Points, in no order, along strands that fork, close into loops and pass close to each other.
In the rows, zero is written as 128.
Points whose rows are less than 51 apart are linked; no others are.
zodip: [114 160 147 166 132 170 143 100 169  85 106 101 153]
Ruvi: [123 106 172 102  88  68  58 100 153 155 204 213 104]
mebun: [133 124 147 151 123 104 112 134 153 114 163 147 151]
sagut: [101 140 154  88 107 148 136  63 120 175  85 161  93]
mupa: [129 140 103 172 158 172 155 148 125 100  98  61 148]
Bot: [133 113 147 134 109  79  62 153 164  98 223 159 125]
Nagi: [142 105 139 110 117  93 108 133 122 153 162 168 122]
tizop: [ 97 144 167  91 103 150 133  50 132 164  86 173  98]
Dez: [127 123 158 146 111  92  91 127 161 113 183 171 146]
bida: [115 157 161 166 119 152 137  94 176  94 120 123 156]
tori: [101 139 137  91 119 151 143  78 112 163  79 146 100]
Pon: [ 94 165 156 135 126 171 143  73 165  97  89 133 132]
Luk: [177  93  60 111 151 108 150 202  69 141 132  84 119]
Giga: [110 135 135 103 119 145 148 105 114 157  90 136 114]
fanu: [119 143 158 154 117 134 133 108 159 113 130 138 150]
bok: [103 147  70  93 154 161 167 126  79 146  55  79 110]
pero: [107 160 108 141 155 182 155 119 127 102  77  79 133]
fuvut: [139 107 144 115 112  79  78 145 147 123 207 170 121]
Biko: [147  98 130 100 118  98 120 131 103 170 141 164 109]
tisa: [129 145 120 176 146 166 149 136 141  97 108  77 152]
nasi: [141  99 148 102 109  83  94 120 124 163 176 188 109]
zovib: [123 126 115 100 122 135 149 124  97 163  90 123 112]
tiv: [147 117  76 134 158 137 161 181  84 129  93  64 131]
ridod: [149 108 129 121 127  97 114 152 121 138 167 151 127]
noka: [142 102 121  98 118 107 131 135  95 173 121 149 110]
pel: [ 94 162 167 121 114 164 141  63 166 114  91 155 124]
lev: [168  91  90 100 137  99 133 178  84 150 151 120 113]
Gefor: [163 101  64 122 155 121 158 196  69 138 106  69 124]
zagu: [143 113 116 122 132 118 140 152 105 144 120 122 130]
Rovuv: [132 130  95 135 151 151 159 160  99 129  88  75 136]
Guf: [132 112 116  95 118 122 140 122  92 176  99 137 104]
zas: [106 151  76 108 159 167 166 129  88 132  62  72 117]
filu: [ 94 153 163 109 110 157 139  64 150 139  91 161 111]
todog: [144 116 135 162 129  98  97 152 152 100 185 136 151]
sapep: [133 136 126 156 140 149 146 141 131 113 114  96 148]
vasup: [113 148 138 131 128 153 150 113 133 124  98 118 133]
kolom: [133 123 118 121 131 132 147 144 105 145 105 114 127]
Suvis: [137 128 133 151 132 127 136 144 132 120 134 117 147]
gine: [125 120 166 133 103  80  76 117 169 120 194 191 136]
res: [118 124 173 134  89  74  60 112 180 113 201 197 136]
tifes: [150 108 119 125 132 108 128 158 111 140 146 135 129]
Tob: [133 136  98 158 157 162 158 161 111 113  96  64 143]
Doli: [149 111 125 164 128  93  77 166 160  80 210 122 146]
Sarod: [106 155  90 129 163 179 165 129 106 109  69  69 127]
gegag: [178  88  73  97 143  97 135 194  75 144 152 106 111]
ver: [132 103 163 100  99  76  77 105 137 164 187 204 107]
rop: [125 149 135 185 136 167 140 115 165  85 118  87 161]
zare: [ 95 172 140 138 144 184 147  79 161  88  82 116 133]
nativ: [106 155 125 129 143 168 154 110 129 117  84 105 126]
Zozu: [139 116 141 152 113  81  62 155 167  86 217 143 136]
Ludav: [133 129 142 151 124 117 129 131 143 120 142 137 149]

A fork is a point with three links, a tip a point with one. Leave the first point through the second and follow the links. Name the first fork or tip that comes.
pel; filu | zovib
Rovuv; tiv | lev
Ruvi; ver | Nagi
Zozu; Doli | mebun
bok; zas | vasup
tisa; sapep | Ludav
todog; Doli | fuvut
pero; Sarod | bok
Gefor; tiv | tisa
tori; sagut | zare
